The views of a scene show one set of named points, each view turned or mirrored, shifted and resized as a whole, with a little noise and some points left out.
In the rows, 128 means zero.

Scene 1
View 1
z_791: [121 120 147 136 115 132 114 140 104 142 141  96 107 122 129 128 138 128
 103 137 122 127 109 127 123 117 123 152 147 139 134 109 108 131 110 157
 129 131 122 119  82 125 150 115 116 138 116 151 120 152 108 119 137 125
 147 126 137 125 130]
z_370: [116 143 151 137 104 117 129 131 102 148 156 124 114 111 152 140 153 108
 122 144 117 148 126 129 118 120 138 141 131 119 151 101 113 122 111 133
 133 143 127 123  99 122 124 121 102 138 116 134 119 150  95 106 143 133
 126 139 131 133 153]
z_819: [ 98 136 154 130 102 119 123 140 123 133 151 110 124 122 144 116 132 118
 115 156 101 138 114 135 119 117 142 131 136 115 149 119 135 134 105 124
 151 123 146 121 111 132 128 108 120 151 141 127 113 143 108 117 141 135
 146 101 129 133 137]
z_346: [119 158 155 141 106 111 143 137 109 134 150 138 126 129 148 142 152  90
 138 152  96 148 131 132 113 136 150 124 138 130 166 115 142 129  94 113
 153 132 137 127 106 116  97 119 103 143 130 128 113 139 114  93 145 149
 131 125 129 139 141]
z_595: [ 98 147 153 130  94 115 127 127 111 148 165 128 118 105 166 130 150 111
 120 153 115 152 128 132 121 114 146 135 119  94 153  98 115 120 112 117
 136 140 137 122 115 132 119 118 104 143 123 118 116 148  86 110 145 131
 120 128 125 137 163]
z_531: [ 90 131 144 119 103 124 118 148 131 140 143 119 119 126 136 119 136 135
 112 151 115 119 115 125 136 119 133 139 144 104 143 109 114 130 108 121
 143 131 134 116 104 150 132 108 115 140 130 127 112 143 109 121 137 133
 127 111 123 132 152]
z_155: [103 143 151 126 102 121 123 133 118 140 152 118 121 118 149 124 139 118
 114 152 114 138 122 130 122 117 137 136 131 105 150 109 121 127 108 121
 140 133 137 121 110 136 129 115 113 145 127 123 116 145 100 113 143 132
 131 118 126 134 152]
z_313: [111 142 147 123 108 133 123 125 116 140 148 111 119 123 148 124 135 122
 104 149 122 136 120 127 119 115 125 137 134 105 147 109 118 125 112 124
 134 133 128 121 107 137 143 117 115 145 121 124 121 144  96 110 141 126
 134 119 132 133 151]
z_117: [100 138 154 126  99 126 116 117 110 148 165  98 115 101 164 116 134 123
 100 153 122 151 117 136 113 103 133 141 119  95 141 107 118 123 119 133
 131 132 137 121 116 131 147 115 115 152 125 118 121 153  80 119 145 120
 142 114 134 129 153]
z_796: [118 146 152 143 102 107 134 141 102 147 154 137 118 115 150 149 162  98
 135 145 106 149 130 130 118 128 146 138 133 128 159 100 119 124 102 127
 140 144 131 126  97 118 104 120  97 135 118 136 115 146 106  97 144 142
 120 143 125 137 150]
z_758: [135 136 146 124 124 144 121 128 109 134 133  97 115 139 129 129 130 123
  99 141 126 124 114 122 115 123 111 143 151 134 144 120 119 131 107 140
 130 128 118 123  91 125 156 117 121 141 114 143 125 142 109 108 140 127
 148 118 140 129 129]
z_315: [124 152 145 105 129 159 128 122 136 116 125  95 133 166 128 109 108 129
  91 157 116 112 112 124 113 126 108 120 156 114 151 141 145 138 100 108
 146 107 130 119 116 146 160 115 139 153 134 121 124 128 117 106 139 130
 156  82 138 130 126]
z_177: [114 127 141 125 114 130 121 146 119 139 135 113 112 134 124 130 137 130
 110 141 123 116 112 119 131 123 122 144 152 126 142 109 107 130 107 137
 134 133 122 117  89 139 140 112 114 135 119 144 117 144 114 114 136 131
 132 125 128 129 142]
z_368: [107 157 157 127 109 123 138 139 132 121 141 123 138 146 139 117 130 104
 125 164  86 135 119 135 112 133 148 113 142 119 165 134 160 138  90  98
 167 113 150 123 121 132 112 111 126 153 152 118 110 130 120 105 141 148
 148  90 128 138 130]
View 2
z_315: [119 131 144 104 109 166 111 125 109 155 162 132  63 125  86  94 121  96
 185 110 124  64 143  40 165 135  93  93  95 149 103 199 174 131 103  95
  98 114 145 159 187  77 105 126 148 111  86 131  86 129 204 124 181 163
 184 110 162  76 124]
z_758: [122 119 155  73 114 165 128 140 127 124 116 154 101 134 145 115  90 122
 141 137 120  94 165  49 143 136 126 107 114 138 118 178 106 125  98 125
  95 130 154 139 172  88 126  99 164  91 110 146  99 145 178 132 167 147
 135  83 144  60 121]
z_595: [133 133 199  79 126 180 124 100 138 100 114  98 156 121 130 146  89 115
 182 113 155 108 150  56 151 139 148 118 131 108 105 152  82 162 125 146
 154 164 118 138 153 110 177 105 124  90 127 165 159 121 157 133 188 135
 113 156  73 104 209]
z_531: [112 143 168 110 100 168 139  99 133 108 126 121 133 125 121 105 114  96
 181  99 132  84 160  79 137 142 140 105 129  92 101 183 109 139 123 110
 141 128 118 141 137  96 146  86 126 106 116 141 138 106 168 118 190 147
 125 118 118  80 151]
z_370: [134 127 185  74 121 178 124 122 133 105  98 127 147 125 148 143  81 131
 154 131 139 121 157  53 136 144 151 114 128 119 109 151  65 156 109 145
 142 155 127 138 151 106 157 100 142  82 131 171 138 136 153 135 164 134
 102 138  97  86 194]
z_819: [129 134 161 108 104 172 113  98 135 139 139  83 139 132 122 117 107  98
 182 114 138  94 134  40 117 140 132  93 124 114  97 170 126 140 123 139
 141 140 134 149 138  87 133 110 130 107 116 162 130 123 149 129 171 159
 146 131 117  77 173]
z_796: [138 127 179  94 120 193 121 130 133 118  90 137 157 125 154 140  80 136
 164 131 130 133 152  58 128 149 160 105 119 118  98 142  48 167 100 142
 160 146 110 144 134 107 152 107 132  77 135 183 136 149 144 138 144 137
  92 157 110  91 227]
z_177: [114 135 163  99 102 169 144 123 132 102 105 158 128 125 142 108 100 114
 154 112 117 100 177  83 137 141 144 109 125 104 110 177  86 135 110 107
 128 121 123 137 140  99 140  81 142  94 122 147 121 125 172 120 174 139
 107 101 132  69 144]
z_313: [124 130 182  74 119 167 126 115 132 109 125 123 121 127 128 128  94 114
 164 117 143  92 158  51 156 135 134 116 121 121 113 170 105 145 118 131
 120 150 137 136 169 100 153 102 143  97 118 148 131 125 176 128 190 139
 129 122 104  85 159]
z_368: [137 130 147 141 105 190  96 108 118 176 155  92 118 124  95 108 117  99
 207 108 127  93 114  28 128 146 114  74  96 133  74 175 144 159 105 116
 156 122 113 172 142  87 107 141 116 107 106 169 110 136 161 134 154 171
 164 172 144  93 215]
z_346: [144 125 165 116 115 198 104 130 123 150 110 125 143 121 134 137  92 132
 183 127 127 127 136  42 127 151 143  89 105 133  87 147  78 172  95 132
 168 136 105 158 138 100 130 128 124  86 121 184 122 157 149 141 138 150
 118 176 125  97 244]
z_791: [121 122 157  75 105 160 135 129 140 109 101 138 131 143 164 118  91 118
 129 140 123 104 167  57 119 138 144 108 132 116 118 171  86 118 108 139
 106 136 154 128 145  91 134  82 160  96 122 152 114 137 153 129 163 147
 114  67 134  46 113]
z_155: [130 133 179  90 117 175 121 106 133 115 124 107 137 124 126 129  98 109
 177 111 142  98 150  56 142 139 139 109 128 111 105 165 102 151 123 133
 140 147 125 143 150 100 154 102 132  97 120 157 139 121 160 130 182 145
 129 136 103  91 180]
View 3
z_368: [105 136  93 111 160 184 114 128  83 149 157 142  89  88 141  98 108 137
  95 135 105 165 226  92 203 212  81 124 165 175 131  95 133 124 172 118
 117 118 122 127 101 178 155 140 117  85 119 138 169 112  83  24  93  53
  96 163 131 133 156]
z_117: [ 97  79 109 146  72 141  63 122  97 141 171  91 134 100 146  90 159 149
 153 134 123 113 168 114 189 165  97 116 126 128 125 111 160  80 118 108
 102 158 187 142 134 120  82  98 107  82 127 127 131 142 144  52 130 124
 121 143 152 140 136]
z_819: [ 95 112  98 122 130 151 101 142  82 130 171 122 101 107 144  99 138 137
 134 129 105 138 186  91 190 186  88 121 150 151 120 115 152 108 138 115
 103 137 152 129 114 159 108 115 113 107 113 130 147 140 111  36 115  88
 108 154 143 146 139]
z_313: [105 122 114 149  89 144 105 119  92 128 151 102 126 110 137  99 153 137
 140 120 131 132 181 123 174 168 113 108 135 127 123  99 144 117 134 107
 110 134 168 152 141 136  90 111 114  93 137 132 129 139 141  58 121 107
 130 129 127 142 145]
z_796: [ 65 119 105 112  96 127 148 121  70 151 185 121 128  63 105  97 161 108
 112 129 111 141 164 128 156 208 118 102  88  90 102  94 120  99 155 150
 129 156 137 128 143 175 113 139  68 123 145 157 122 131 100  66 126  95
 143 139 110 164 150]
z_791: [ 99 134 123 133 118  95 154 146  79  82 144 108 126 108 133 105 166 129
 158 111 124 113 139 111 155 160 107 119 133 130  88 114 155 130 119 102
 131 154 168 150 134 147  51 108 141 146 117 123 126 171 159  79 121 106
 119 127 117 172 123]
z_758: [120 154 132 143 122 119 156 128  87  89 124 108 131  99 135 106 147 136
 140 107 140 120 163 129 160 157 110 117 149 147  97  98 153 143 135  89
 141 142 164 163 134 137  72 119 160 113 121 124 135 153 163  79 106  90
 110 126 109 159 136]
z_346: [ 74 127 104 105 123 152 146 117  73 160 176 134 119  57 112  95 138 117
  93 131 109 152 188 122 177 218 106 106 108 117 111  88 119 104 174 146
 137 146 123 124 125 184 141 154  86 109 137 157 145 115  85  55 109  70
 121 155 110 157 154]
z_315: [154 173 124 157 150 178 120 123 103  98 103 119 108 126 163 101 110 158
 122 108 142 146 222 113 190 160  95 122 201 198 135  95 152 162 150  66
 123 103 156 165 115 134 109 125 179  69 122 114 163 132 144  42  83  65
  89 135 119 128 149]
z_531: [ 99 139 102 147 111 148 107 150  83 118 160 109  90 147 136 103 153 120
 142 115 113 152 184  96 171 177 110 106 155 135 129 112 142 133 118 115
  81 110 156 141 137 155  91 102 101 121 127 126 124 147 126  42 128 108
 140 130 136 149 149]
z_155: [ 95 123 108 140 101 149 107 131  86 137 164 111 111 112 134  97 150 130
 130 124 118 143 185 113 174 183 109 104 139 128 125 102 137 115 134 119
 104 133 158 140 141 150 104 118 100 100 132 137 129 136 122  48 120  99
 133 139 128 148 149]
z_177: [ 98 160 115 145 114 128 153 144  74 100 147 110 108 130 125 110 164 116
 140 105 129 142 167 114 152 171 121 103 140 122 112 107 134 149 124 115
 104 123 152 148 149 157  74 111 112 141 131 129 115 154 140  62 125 105
 142 119 115 161 145]
z_595: [ 73  92 101 136  71 150  85 118  85 167 189 100 125  94 122  91 164 124
 129 135 115 137 180 121 177 193 111 102 108  98 132 101 131  84 137 135
  98 145 163 130 146 148 109 116  63  93 144 146 120 132 112  47 135 120
 147 140 136 144 152]
z_370: [ 75 109 109 128  82 121 128 122  77 143 176 106 135  78 118  95 169 119
 128 127 123 127 159 129 161 189 115 105  99  99 110  98 135  99 141 136
 124 157 158 137 146 155  95 127  84 112 143 146 118 139 125  68 129 110
 140 134 118 162 143]
View 4
z_177: [124 125 140 103 100 123 145 127 119 128 142 124 113 130 141 141 137 153
 137 148 111 139 143 114 126 131 156 156 118 152  99  97 102 163 100 132
 146 115 127 103 118 132 151 125 130 112 122 159 139 137 116 154 131 127
 103 111 175 143 136]
z_315: [162 119 168 135  85 144  86  97 145 122 136 145 168 115 140 148 116 140
 121 147 103 170 108 123  99 142 152 160 153 140  85  81 122 161 115 125
  94 156 136 101 138 148 183 118 121 101 124 131  97  91 138 127 117 120
 132 122 149 140 126]
z_819: [146 114 138 102 113 144 142 160 128 114 136 140 139 119 143 146 124 151
 135 146 122 172 126 116 104 114 154 142 150 161 111 111 106 146 119 141
 142 160 133  93 111 143 172 130 110  98 101 174 122 109 127 155 139 128
 119 100 142 137 130]
z_117: [138  98 180 126 122 119 163 177 113 120 131 157 134 106 168 157 128 150
 133 132 135 167 146 100  93 102 159 146 145 161 116 110 112 127 123 123
 152 147 117  95  95 116 153 120 134 124  99 181 152  94 114 143 124 118
 108 107 143 143 127]
z_796: [125 116 121  98 118 119 157 190 134 129 135 143  84 133 121 146 151 142
 157 155 122 140 142 112 119 108 141 143 139 138 109 119  72 117  99 121
 160 120 134  85 120 116 146 134  86 101 103 186 149 140 108 152 165 127
 105  90 159 145 145]
z_791: [133 108 148  98 107 103 156 145 125 121 133 136 137 128 155 140 134 152
 133 127 124 147 149 123 136 131 147 138 127 165 105 108 100 158 106 138
 142 126 130 123 109 140 137 114 147 122 116 156 136 138 110 144 138 106
 102 133 192 158 144]
z_155: [133 114 150 113 114 135 149 162 121 125 138 142 117 121 145 152 134 149
 142 148 123 159 137 105 103 110 156 150 138 151 107 105 102 135 112 125
 150 136 126  87 112 123 162 128 111 108 106 177 144 113 118 151 135 129
 111  94 141 137 130]
z_758: [143 109 160 117  97 106 127 129 138 126 130 143 142 125 147 145 133 141
 134 133 117 149 138 127 127 140 143 147 134 146  91  96 102 149 106 123
 118 127 133 116 122 135 143 112 139 121 124 144 124 121 114 131 136 106
 110 133 186 158 141]
z_346: [140 117 112 100 110 138 131 189 150 122 134 146  98 132 107 146 145 137
 158 160 116 156 125 118 111 112 137 142 156 133 106 118  77 116 102 122
 144 139 142  79 130 128 161 139  67  85 100 181 126 127 119 149 173 127
 117  84 145 142 145]
z_313: [137 107 164 121 110 122 146 156 125 124 133 147 126 117 152 151 135 145
 135 140 123 154 141 109 104 117 153 150 140 149 104 103 103 134 110 122
 138 133 126  98 112 119 151 120 126 118 110 169 143 109 115 140 132 118
 110 110 158 148 131]

In a view up to two points have been moved. Name them for each view, in the order of its rows, or write none.
view 1: z_177
view 2: none
view 3: z_155
view 4: z_313

Scene 2
View 1
z_840: [117 113 102 157 121 149 157 124 149  83 116 161 121  79 173 164 131 100
 180 134 147 124 146 195 186 111 127 156 106 116 118 177 113 141  82 172
 109 146  99 102 141 135 189 123  83 162 141 121 155 134 120 144 102 106
 133 101 123 108 118]
z_372: [128 121 121 157 130 171 139  99 161  92 106 138  93  83 147 139 128 109
 151 111 133 140 102 167 179  96 119 125 120 113  95 176 112 154  79 151
 108 128 117  96 145 147 174 101  61 147 107 142 145 138 109 124 113 134
 124  97 109 128 100]
z_412: [121 108 116 151 128 190 128 105 162 112  87 139 104  82 136 130 129 102
 172  85 145 136  94 169 141 114 129 126 158 109  91 161 109 141  68 177
 125 118 114 115 149 108 165  94  45 144  82 135 152 113 109 140 111 170
 110 117 138 128  96]
z_837: [112 131 114 165 135 173 159 106 168  85 107 154 117  67 172 148 124 103
 184 131 157 111 141 210 160 125 147 156 121  94 106 174 123 160  58 199
 128 158 114  97 141 112 198 111  49 139 103 127 165 107 116 148  94 128
 131 104 138 115 110]
z_598: [139  72  86 146  65 136 116 134 104  89 121 160 102 114 150 196 175 104
 111 110  89 146 109 137 225  75  74 172  70 176 117 194  86 114 140  84
  63 101  84  93 135 191 184 109 141 197 207 145 117 188  93 106 113  93
 109  93 117 119  90]
z_729: [157 107 122 156 145 151 168  95 161 104 111 136  90  95 129 152 111  92
 163 116 131 174  97 150 187  83 128 109 132 120  94 139 122 133 101 127
 127 126 129 111 161 162 135 100  87 141 127 110 152 131 105 150 121 113
 145 110  86 116 106]
z_723: [157 107 111 158 144 132 194 110 161  89 123 150 108  86 151 168 110  80
 187 140 146 169 127 167 204  95 139 119 116 115 104 136 126 126 107 144
 128 138 114 117 164 155 142 116 100 148 144  98 159 127 109 165 113  89
 156 108  91 104 124]
z_823: [118 115 121 168  86 212 105  86 141 106  95 141 104  87 136 160 161 111
 115  81 116 117  72 180 129 123 115 193 101 134  92 183 125 155  71 147
 114 136 129  80 124 109 223  74  53 141  99 165 149 119  87 108  92 159
  92 104 188 138  53]
z_902: [208 105 154 173 143 157 186  59 158 124 115 114  67 123  65 167 105  70
 120  79  98 225  20 110 173  70 129 110 125 150  64  86 153 118 124  75
 162 120 176  98 167 175 112  56 107 102 112  93 170 118  67 144 122 116
 147 119  98 134  66]
z_594: [144 108 111 170  96 163 152  98 130  93 121 143 113  94 136 187 149  93
 125 111 112 141 100 169 178 107 117 193  78 148 100 157 126 135 103 125
 109 143 129  82 138 147 197  96  99 145 151 123 153 134  80 124  97 109
 120 111 156 121  73]
z_556: [122 110 107 137 142 140 144 126 161  83 111 150  95  86 171 138 126 112
 182 129 142 143 136 168 205  84 118  96 128 104 106 184  92 146  89 155
 100 115  88 116 155 161 154 122  86 175 130 133 136 151 134 138 120 112
 141  92  68 116 129]
z_472: [148 116 126 161 149 158 163 100 167 102 107 139  95  89 135 141 110  90
 169 114 136 166  99 158 175  94 132 111 138 109  93 140 118 138  86 150
 134 127 126 114 155 146 146  98  74 137 111 114 159 124 109 152 117 124
 140 110 102 117 106]
z_113: [144  73 105 148  77 172  97 116 114 109 104 146  89 118 126 178 170 100
  98  80  86 155  65 128 185  81  72 166 101 168  94 178  97 121 128  87
  81  87 108  98 136 168 174  83 116 173 161 154 120 165  85 105 116 132
  99 100 129 136  68]
z_717: [ 91 129 107 149 144 199 122 115 183 100  90 150 114  58 171 114 118 111
 207 111 177 101 132 207 130 137 152 128 166  73 102 180 112 165  36 229
 127 134  98 120 147  85 188 112  12 148  65 151 160 100 132 150 103 176
 116 110 141 116 118]
View 2
z_840: [133 159 106 117 157 127 142 129 133 114 128 107 105 122 122 132  95 157
 106 132 147 108 116  98  94 129 106  93 138 144 155  76 154 113 100 124
 163 178 126  83  81 105 112 110 120 132 150 110 164 123 121 127 154 135
 149 132  89 102  97]
z_723: [139 125 125 138 141 103 148 125 147 116 124  94 119 113 139  98  87 144
 115 132 134  98 148  91 112 125 124 103 129 159 157  97 144 115 123 100
 156 137 136  98  82 127 125 116 131 142 152 128 164 119 117 117 163 121
 114 131  84  93 130]
z_598: [118 122 107  86 216 136 191 105 130 105 113 152  98 124 172 153 165 112
 105 101 140 122 123 124 139 138  70 116 104 175 161 117 158  90 165 143
 115 165 122 119  77 105  97  83 185  97 160 142 198 115  99 136 108 158
 162 179  43 115 100]
z_412: [140 159  90 127 161 135 140 137 128 101 115 113  95 127 104 146 115 157
 141 107 172 124 122  93 119 116 123 100 149 124 126 113 128 145 109 130
 162 152 118 105 130 106 134  92 116 145 108  98 136 171 121 142 156 129
 137  92 136  69 111]
z_113: [125 130  91  91 210 141 190 115 118  93 103 148  96 121 160 160 179 115
 124  80 163 138 131 125 145 128  82 125 113 169 138 145 145 112 167 143
 119 155 120 130 113 108 101  72 179 106 134 128 176 148  97 142 114 155
 145 147  85  89 114]
z_823: [142 187  72  96 193 163 175 143 102  83 111 115  78 112 116 176 155 151
  99  81 196 157 120 126 119 116 113 124 147 137 140 104 143 140 114 139
 171 201 122  96 139 101  88  84 130 107 120  99 143 165 103 126 134 171
 151 102 149  79 105]
z_837: [140 176  97 128 144 133 137 137 126 109 129  93 101 117 100 135  85 169
 104 127 165 119 115  92  90 120 118  94 152 129 146  72 147 134  82 118
 186 187 127  75 100 105 113 116 100 139 140  98 142 138 122 131 159 137
 142 104 125  92 102]
z_556: [130 132 112 124 150 125 131 113 139 112 130 120 123 139 102 132  98 140
 128 126 134  94 111  80 107 139  87  85 122 151 138 104 134 111 114 124
 164 176 133 112  81 107 134 118 126 153 127  92 164 139 120 156 162 120
 138 132  82 108  93]
z_594: [137 157 100 104 183 136 183 134 119  93 115 109  95 102 146 139 136 142
  84 103 166 138 141 125 112 121 113 128 133 162 161  94 158 119 133 120
 157 178 133  96 105 116  83  97 147 105 158 126 159 124  98 113 134 161
 133 131 104  92 119]
z_372: [140 143 100 121 154 129 141 125 131 101 122 113 115 128 108 134 109 145
 125 109 148 110 120  91 120 130 107  96 133 147 137 111 133 126 120 121
 166 163 133 111 107 113 128 106 124 146 120  98 148 153 115 144 159 132
 128 114 111  87 108]
z_729: [145 123 121 129 152 112 164 128 138 100 119  96 119 108 141 108 115 128
 118 105 150 115 158  98 129 124 128 119 124 165 153 121 132 123 143 105
 157 134 139 121 109 128 119 108 147 129 137 125 150 136 104 119 158 132
 100 127 104  82 142]
z_902: [162 108 120 136 152 105 191 139 130  83 107  82 125  91 159  85 139 106
 112  71 159 135 198 104 158 116 151 147 121 187 147 151 116 135 170  84
 160 104 149 151 144 150 105 103 167 121 126 132 130 149  87 100 161 142
  54 116 134  65 193]
View 3
z_717: [109 113 119  94 126 146 111 140 172 145  93  71 146 157 126 187 193  58
  84 112 118  89 125 152 116  41 141 116 140 156 174  89  59 161 148  81
 199 142  98 119 124 103 102 202 110 135 134 162  81 147 161 123 155 100
 117 153  84 178 187]
z_412: [102 114  99 119 106 128  88 114 160 156 121  88 153 154 158 178 157  93
 101 127 113 105 144 136 112  65 121 128 133 141 130  80  83 144 144  88
 183 168 114 128 145 118 123 197 109 149 111 164  97 141 161 118 118 108
 140 158 108 153 157]
z_840: [124  92 132 118 158 109  89 157 160 135 138  88 145 181 171 172 154  82
  70 108 157 125 164 120 140  49 151  95 167 167 125  87  95 182 125 106
 158 158 125 161 116  80 118 153 144 137 118 153 122 156 151 110  99 101
 158 115 103 157 143]
z_598: [118  86 118 146 148  50  29 169 136 122 184 133 159 191 199 189 107 105
  78 125 145 183 184  73 129  41 116 105 166 187  53  45 131 144 138 108
 146 207 161 205 150  81 145 108 166 195  44 161 161 140 162  85  42 112
 223 106 138 129  63]
z_472: [104  95 116 133 121 105 101 104 159 161 154  87 160 143 177 157 125 110
  95 127 126 102 160 138 124  94 145 125 144 128 114 104  99 160 130 118
 145 171 126 128 144 102 133 174 117 132 131 166 125 149 159 124 103 106
 160 137 119 144 144]
z_837: [123 109 146 108 151 123 106 130 171 132 120  75 140 172 164 167 178  76
  84 112 149 101 151 127 129  59 152  95 156 157 159  97  82 186 116  99
 171 157  99 145 115 101 112 182 134 124 134 167 103 161 159 119 124 108
 141 138  90 164 159]
z_823: [104 139 147 123 115 106  59 106 157 125 119 108 136 186 170 185 181 100
 112 133 130 139 152  78  90  60 103 100 138 167 154  53  97 154 117  65
 201 215  83 177 152 159 127 195 145 184  81 195  87 160 186 103 110 121
 154 182  89 134 110]
z_556: [106  70 117 107 142  77  90 164 158 143 151  92 167 140 141 190 145  73
  69 105 133 108 156 147 138  43 157 124 164 167 120  99  84 164 152 127
 155 163 147 138 145  67 122 145 135 158 116 147 131 144 153 116 110 104
 169 111 107 166 147]
z_729: [102  89 117 149 119  88  88  92 154 164 177  96 157 145 192 150 107 132
  96 132 128 108 167 130 126 112 139 122 149 124  88 106 116 157 122 129
 132 184 133 143 150 104 142 169 123 135 122 169 139 150 151 122  81 112
 176 132 128 137 123]
z_594: [126 116 159 145 155  91  69 114 156 126 160  98 134 196 210 155 144 119
  91 127 165 148 180  77 122  80 131  85 159 162 117  77 122 185  90 102
 154 202 107 190 130 119 135 156 163 151  96 181 131 165 163 104  73 119
 176 137 110 130  91]
z_372: [101  91 125 117 124  85  85 129 151 145 146  96 155 147 154 180 147  92
  93 121 128 110 159 129 117  69 138 123 148 156 130  89  92 159 134 113
 163 182 126 145 152 107 129 172 131 166 111 168 115 155 165 115 108 115
 161 144 102 148 129]
z_113: [104 103 123 151 122  61  35 125 139 136 172 129 157 177 190 181 117 123
  99 140 124 165 174  82 104  67 101 119 145 168  77  52 129 132 135  95
 162 222 140 185 168 116 147 143 150 199  54 177 140 145 175  96  62 119
 206 139 130 123  73]
z_902: [ 85  96 117 177  82  71  84  23 149 180 200 104 160 123 219 118  75 173
 128 163 115 101 180 119 107 164 128 138 128  89  71 118 134 143 107 135
 118 213 128 127 177 151 166 192 107 138 128 190 147 163 162 135  64 128
 188 159 148 107  99]
View 4
z_598: [135  99 134  89 133 107 149  99 161 119 100  74 153  83 133 131 115 101
 136 151 120 126 113 125 104 115 126 107 120 119  93 156  76 160  94 178
  88 105 138 125 159 184 163 117 129 164 134 134 130 134  85 134  73 104
  49  69 171 139 116]
z_729: [115 121 108 133 123 128 125  82 132 128 105 134 153 141 115 148  94 110
 147 120 127 157 112 118 126 132 119 121 140 127 123 125 124 126 102 144
 132 119 119 133 144 138 133 119 137 121 137 146 133 129 101 115 113 113
 109 110 131 132 161]
z_717: [130 139 142 127 117  98 127 129 146 122 143 151 158 130 119 114 131 122
 119  97 122 120 138 115  80 191 129  83 110 112 167 131 106  86 128  98
 188 167  93 155 122 158 121 151 143  99 100 141 120 123 140 127 131 139
 176  94 100 116 147]
z_902: [118 124  91 166 128 150 120  71 107 120  98 147 149 152  95 151  73 116
 172 102 141 170 113 128 155  99 121 152 177 130 111 111 167 124  97 155
 126 119 126 124 150 115 123 100 122 122 142 151 144 133  72  95 115  94
  88 143 125 152 157]
z_372: [125 119 121 119 127 116 131 100 141 124 124 131 153 120 124 134 117 114
 127 119 133 132 124 124  98 145 132 109 135 113 138 128 114 103 112 126
 145 139 114 133 133 155 138 123 134 115 109 141 131 110 112 121 108 128
 127 102 126 125 150]
z_556: [116 110 118  98 121 110 140  92 154 121 127 130 149 123 141 139 120 101
 115 139 117 144 116 110  89 159 123  92 120 116 139 125  93 108 110 124
 139 132 110 138 128 160 146 134 149 108 120 137 129 112 130 128 108 129
 141  82 141 100 166]
z_723: [110 124 109 118 118 116 127  84 146 142 107 131 160 150 121 159  99 100
 141 131 116 165 105 106 122 146 113 105 114 128 132 132 102 131 105 142
 134 109 111 143 138 135 135 137 151 118 152 147 131 125 113 122 127 119
 120  96 131 126 171]
z_837: [126 134 136 123 129  98 116 113 154 149 121 136 169 134 124 142 130 114
 133 106 124 129 120 116  94 167 121  95 112 106 159 134  94 106 118 109
 175 141 103 148 128 150 132 147 146 115 114 145 118 105 126 128 132 144
 144  95 107 139 144]
z_594: [133 124 132 125 141 110 118 104 146 146  99 108 164 112 119 143 117 116
 146 110 138 127 117 129 114 124 124 118 131 107 127 143 100 132 104 144
 140 124 123 132 148 160 139 121 135 140 120 144 127 109  89 125 110 126
  87 104 127 165 118]
z_113: [138 106 133 115 137 122 151 104 140 101 112 101 146  83 119 114 109 118
 138 124 134 122 126 136 108 112 137 124 146 116 101 140 110 136 101 166
 106 129 135 121 160 177 147 104 114 146 110 131 136 137  84 122  72 102
  66  91 150 141 113]
z_472: [115 125 116 133 121 123 127  91 133 125 115 141 152 143 113 142  98 110
 143 114 124 152 119 115 113 147 120 111 132 122 134 124 124 112 111 131
 147 131 113 140 137 139 128 129 141 110 129 144 130 128 112 114 121 117
 134 110 123 124 163]

In a view up to two points have been moved. Name them for each view, in the order of its rows, or write none.
view 1: z_729, z_556
view 2: z_372
view 3: z_594, z_113
view 4: z_598
